Points, in no order, along strands that fork and pass close to each other.
In the rows, zero is written as 128.
Two points are linked if the straight distance between their rows is under 122. Some points are linked to none.
Z267: [125  74  83 136 149  96 154  84 122  75 121 133 160 186 121 107 135 155
 164 130  76  99 106 118 102 125 111 103 105 190]
Z144: [112 137  84 130 114 127  89 135 161  68 128 169 114 138 129  91  92 109
 150  97 129  73 140 146  95 123 122 118 162 181]
Z876: [130 158 183 129 124 156 146 179 126 163 114 126  55  90  97 155 136 128
 111 128 164 115 142 117 146 163  81 114 172 112]
Z51: [124 106 103  89 112  77  80  71 124 127 106  85 156 147 135 127 138 152
 124 125 114 148 135 103 146  98 125 144  71 100]
Z642: [135  92 141 176 135 157 150 173 100 152 126 138 149 190  57 186 130 120
 149 124 120 107 131 108 138 120 124 150 152  96]
Z832: [144 132 119 165 117 140 207 142 122  97 190 142 100 100 116 165 160 101
 119 151 147 203  92  75  80 152 137 110 153 150]
Z993: [134 127 117 146 116 141 102 189 171 124 110 173  62  98  97 134 129  97
 161 120 138  88 154 117 131 141 123 100 189 138]
Z295: [138 164 164 141 138 162 145 165 156 150 116 160  40  66  79 168 169 123
 143 160 151 116 148 124 146 159  87  98 182 138]
Z284: [129  89 117 142 158 129 124 145  84 170  77 136 142 190  98 186 181 112
 136 133 142 116  93 157 177 129 120 157 112  79]
Z592: [128 148 185 119 123 122 139 114 109 175 134  89 124 129 138  97  95 128
 102 145 112  98 143 161 160 114 126 144  98 122]
Z925: [127 141 166 120 125 151 136 148  69 155 145  99 144 139 176 134  95 143
  90  72 141 101 130 152 136 139 116 142 141 116]
Z730: [129 127 106  94 127  51  69  95 131 145 112 116 139 110 160 120 138 157
 118 148 130 158 135 157 180 102 118 157  70  99]
Z480: [113  81 132 159 143 125 144 148 117 152 113 123 152 164 117 149 190 134
 156 163 106 144 104  63 119 133 134 127  93 118]
Z41: [132 143 163 108 113 145 139  99 142 139 149  84 135 127 155  75  77 124
 104 148  87 141 133 128 125  96 159 125 109 130]
Z169: [122 142 136 120 104 131 125 121  71 133 156  78 169 146 187 124  66 157
  91  85 142 116 149 160 117 120 122 139 131 106]
Z49: [119 153 185 113 140 131 124 147  84 183 122  97 138 127 160 117  98 138
  81 105 144 108 131 176 171 133 110 157 112 106]
Z212: [144 138 144 133 179 151 147 184 156 153  52 163  80  85 125 142 179 113
 148 170 143 134 106 115 147 171 152 104 152 112]
Z516: [105  93 103 109 180  96 112 127 138 133  68 142 157 106 180 102 183 150
 157 144 121 180 109 120 122 138 138 114  88 111]
Z857: [ 98 105 158 115 144 150 110 169 106 150  80 126 130 154 101 149 106 125
 125  71 131  62 151 157 144 114  94 130 196  93]
Z760: [134 137 154 128 174 144 118 179 140 180  41 157 103  92 131 134 164 122
 130 146 148 113 122 151 169 166 140 129 134  98]
Z502: [152 152 128 171 137 162 181 169  99 141 114 143 111  90 149 169 175 160
 114 142 159 177  93 110 123 196 121 127 128 111]
Z251: [128 110 121 145 125 137 109 178 143 137 103 146 103 117 104 124 115 104
 152 137 135 106 145  99 139 128 149 116 161 110]
Z193: [124 117 157 132 123 152 129 161 102 132 120 109 139 179  79 135  78 119
 114  88 121  57 159 133 137  94 117 151 176 103]
Z416: [169 153 153 170 104 143 218 153 125 117 205 137  77 114  73 139 161  81
 116 180 142 182 113  75 117 142 119 113 158 131]
Z766: [125  85 108 124 153 111 161  81 109  70 133 137 185 163 145 106 108 139
 140 113  88  89  93 159  90 109 128 118 140 197]
Z114: [129 163 161 100 143 140 151  84 167 180 150 143  85  77 156  86 130 124
 127 164 103 160 121 164 125 128 168 111  85 164]
Z257: [132  89 104 124 153 102 104 131 116 109  73 136 149 140 136 108 119 144
 174 114 124  73 137 158 156 139 111 112 126 132]
Z511: [150 181 174 154 117 139 152  91 157 102 227 167  76 104  50 180 179  85
 121 125 155 121 168 127 104 142  87 116 197 174]
Z946: [118 127 120 115 159  97 108 138 132 134  90 152 144  95 173  91 126 137
 159 134 133 124 127 159 144 143 134 109 103 130]
Z232: [128  96 138 106 120 143 118 109 107  93 128  77 171 184 142  91  90 103
 107 100  89 117 126  95 124  81 172 138 157  77]
Z44: [123 126 120 121 177 126  89 175 111 161  58 144 141 106 163 150 148 132
 120 117 170 109 124 165 172 151 120 139 144  77]
Z156: [123 125 100 174 142 132 108 162  97 184  82 150 106 152 110 177 181 118
 101 137 166 150  86 182 186 125 128 167 125  59]
Z442: [127 107  69 146 123 122 120 123 137  50 125 158 145 159 122 102  90 134
 170 109 113  69 139 142 100 117 106 120 154 167]
Z529: [113 102 158 111 164 140 113 149 100 122  69 145 136 130 145 128 124 138
 145  83 130  58 134 172 135 133  95 110 179 119]
Z142: [116 156 111  98 123  66  72 140 135 166 104 139 136  80 163 130 120 144
 122 150 151 125 151 188 196 127 101 165  93 114]
Z129: [102  92 111  93 137 119  97 131 156 109  80 132 130  98 163  80 162 130
 164 137  99 184 115  89 112 103 170 102 102 109]
Z654: [148 179 182 119 121 166 162 164 106 177 135 113  73  72 123 137 138 143
  70 125 157 140 121 128 153 186  92 141 142 108]
Z674: [124 128 125 103  97 132  91  97 145  73 130  83 143 138 135  45  63 105
 112 114 100 107 144  99 120  70 157 134 149 108]
Z503: [123 118 129 127 134 100 153  71 103 121 152  90 177 138 182  97 104 166
 115 143  92 149 123 143 116 117 116 106  68 152]
Z264: [ 98 133 110 150  81 133  66 198 159 115 121 148 119 125  79 164  84 127
 142  97 129  56 182 131 144 121  87 128 180 122]
Z456: [117 119  76 106 116 106  97  93 156  88 122 136 127 135 150  68 109 135
 179 146 104 125 145 135 117 117 141 117  94 155]
Z736: [125 104  66 108 118  97  91  87 158  74 110 108 140 153 126  80 136 145
 165 130  87 123 133  78 117 114 116 125  81 145]
Z240: [120 112 142 132  81 151 103 119  98 161 147  77 142 153 137 125 174 133
  99 104 130 204  93  59 123 110 157 159  89  85]
Z856: [148 141 125 182 132 155 183 153 110 112 130 152 115  95 145 182 155 157
 134 133 162 179 102 108  78 157 124 106 151 154]
Z127: [119 160 146 130  93 121 140 106  88 138 185  69 162 109 198 108  57 168
  77 112 129 144 142 161 110 125 115 140  86 130]
Z206: [138 141 133 145 163 146 154 147 156 143  83 177  90  86 134 155 173 132
 159 166 142 152  98 125 117 161 139  92 140 147]
Z676: [152 158 124  93 114 137 162  94 216  97 250 166 151 116  79 136 153  73
 111 106 146 150 152  99  85 168 165 129 146 180]
Z307: [124 114 132 159 149 116 136 139 110 154 117 143 158 144 137 162 139 159
 156 150 134 133 111 127 137 141 110 116  97 128]
Z155: [110 142  81 100 108 128 108 106 165  60 163 161 128 118 144  85  80 102
 123 107 127 108 129 155  82 121 161 126 147 196]
Z183: [135 143 120 181 131 128 116 172 116 189  99 162 122 123 130 196 187 149
  95 156 169 184  99 140 162 168 125 180  94  90]
Z864: [112 130 112 119 154  92  89 154 111 169  93 135 143 120 160 156 137 141
 112 124 177 120 130 186 192 133 108 165 120  99]
Z784: [124  64  90 114 142  97 122  94 127  82 107 120 156 176 131  82 155 133
 164 134  60 111 117  89 111 113 130 119 114 147]
Z982: [109 120 138 133  93 107  96 113 107 168 126 101 126 147 128 147 159 131
 109 140 140 193 110  90 146 105 148 168  64  76]
Z154: [133 171 173  89 131 146 151 116 157  96 204 162 108 104  61 151 171  55
 115 108 163 117 147 120 102 154 101 108 204 164]
Z506: [154 103 145 174 128 150 151 164 109 123 150 140 157 178  65 161 101 121
 140 107 108  86 152 107 106 106 109 134 179 106]
Z909: [162 119 163 174 141 145 152 138 137 114 135 165  97 128  74 166 139  97
 154 126 106 100 126 127 103 124 119 106 183 168]
Z699: [120 145 111 101 121 120 123  91 172 118 149 150 107 114 161  78 121 115
 157 137 106 145 128 159 127 124 168 114  97 171]
Z191: [116  88  96  92  98 106  97  81 123 104 115  63 179 175 133 114 145 147
 125 110 110 150 131  65 123  73 119 132  86  94]
Z967: [112 111 129 100  93 116  83 117 125 123  94  82 136 153 112 116  96 109
 117 132 130 134 150 110 170  80 168 156 124  68]
Z829: [142 176 181 100 148 140 157 155 137 182 108 110  59  64 148 116 133 123
  99 158 146 150 118 132 161 163 137 134 121 109]
Z600: [125 150 138  98  90 137 100  86 171 107 151  93 131 126 134  50  66 118
 111 134  97 142 148 111 116  71 157 125 111 131]
Z27: [146 166 147 145 164 157 167 134 157 132 104 176  65  65 107 184 189 133
 145 165 155 140 108 151 118 173 127 100 159 169]
Z403: [104 163  96 113 115 141 129  70 150  76 191 134 145 123 150  83  63 117
 104 102 128  98 129 164  76 106 144 128 138 221]
Z239: [113 124 116 120  96 120  82 153 134 128 104 105 131 135 106 125  84 112
 131 130 136 106 160 115 148 118 163 146 145  84]
Z918: [116 149 128 134 124 117 163 102  98 123 171  99 165 102 204  99  74 173
 100 122 121 154 121 168  97 124 126 109  87 156]
Z914: [138  84  44 133 115 101 108 108 138  70 117 121 165 180 119 119  83 163
 164 111 108  72 145 117 126 132 108 135 130 137]
Z756: [ 99  80 102 170 118 110 121 134 101 157 132 120 146 203  66 177 183 132
 143 143 122 138 120  94 125 113 129 158  90  96]
Z759: [120  82 107 165 144 145 126 155  90 156 105 149 152 194  70 213 156 136
 163 122 143 116 113 135 138 121 120 138 130  86]
Z587: [170 179 147 162 101 141 177 122 153 116 226 157  79 104  62 171 166  92
 125 153 160 148 149 112 104 134 109 100 169 156]
Z771: [127 108 111  99  89 154  75 115  89 113 120  74 159 183 131 119  94  93
 101  86 135 135 136 109 136  82 163 151 144  53]
Z670: [141 174 141  77 127 136 152 101 174 101 232 147 129  95  91 119 132  61
  87  93 153 118 159 118  88 159 136 119 177 185]
Z203: [131 117 154 126  88 152 137 121 118 132 153  75 131 115 160 117 124 137
  97 113 121 220 111  69 103 123 164 141 101  92]
Z97: [121 124 110 127 129 126 155  70 120  58 173 140 178 165 132 115  73 140
 131 112  96  80 103 164  78 103 121 129 138 223]
Z788: [129 161 149 162 109 131 170  81 127 127 200 121 141 142 130 116  66 141
 112 138 106 115 124 150  94 103 132 113 109 197]
Z929: [118 107 135 109 106 136 122 126 134 111 120  88 135 117 163  94 131 119
 121 127 111 203 113  66  95  90 163 113 116  93]
Z962: [139 170 134 161 146 133 141 173 140 184 105 168 102  74 146 184 159 158
 122 181 162 187 120 120 139 181 120 129  90 110]
Z22: [163  98  60 107 139  85  94 107 132  83  87 131 144 149 150 119 103 165
 170 106 103  80 142 153 147 158  93 129  88 148]
Z569: [131 109 114 142 152  95 137  85 113 149 133 119 163 157 139 131 137 169
 148 153 103 123 129 132 136 129 101 118  71 154]
Z309: [135 181 172  76 157 152 183 113 159 177 143 134  55  51 148  96 153 112
  99 161 132 159 115 165 135 144 158 117 115 153]

Follow the links from the first point to the second, and from the first to the third. Name the last point that the two ways share.
Z856 / Z169 / Z442 => Z759
Z129 / Z756 / Z114 => Z257
Z307 / Z144 / Z587 => Z759
Z240 / Z759 / Z914 => Z257

A fork is a point with three links, a tip a point with one. Leave the first point through the second and follow the links. Name the first fork or tip that comes.
Z569 / Z503 => Z993
Z736 / Z784 => Z257
Z592 / Z49 => Z759
Z183 / Z962 => Z676

A fork is a point with three links. Follow the links from the first point to the second and name the forks in between, in order.
Z22 / Z756 => Z257, Z759
Z506 / Z511 => Z759
Z857 / Z982 => Z257
Z756 / Z946 => Z759, Z257

Name the points in between on the shortest way along the links from the first point to the second, in order.
Z766 / Z480 => Z97, Z403, Z155, Z144, Z442, Z914, Z22, Z257, Z529, Z857, Z193, Z506, Z642, Z759, Z756
Z156 / Z511 => Z183, Z962, Z502, Z856, Z832, Z416, Z587
Z251 / Z307 => Z239, Z967, Z771, Z232, Z674, Z600, Z41, Z592, Z49, Z925, Z169, Z127, Z918, Z503, Z569
Z191 / Z212 => Z51, Z730, Z142, Z864, Z44, Z760
Z212 / Z155 => Z206, Z27, Z295, Z876, Z654, Z829, Z309, Z114, Z699, Z456, Z736, Z784, Z267, Z766, Z97, Z403
Z914 / Z929 => Z22, Z257, Z946, Z516, Z129
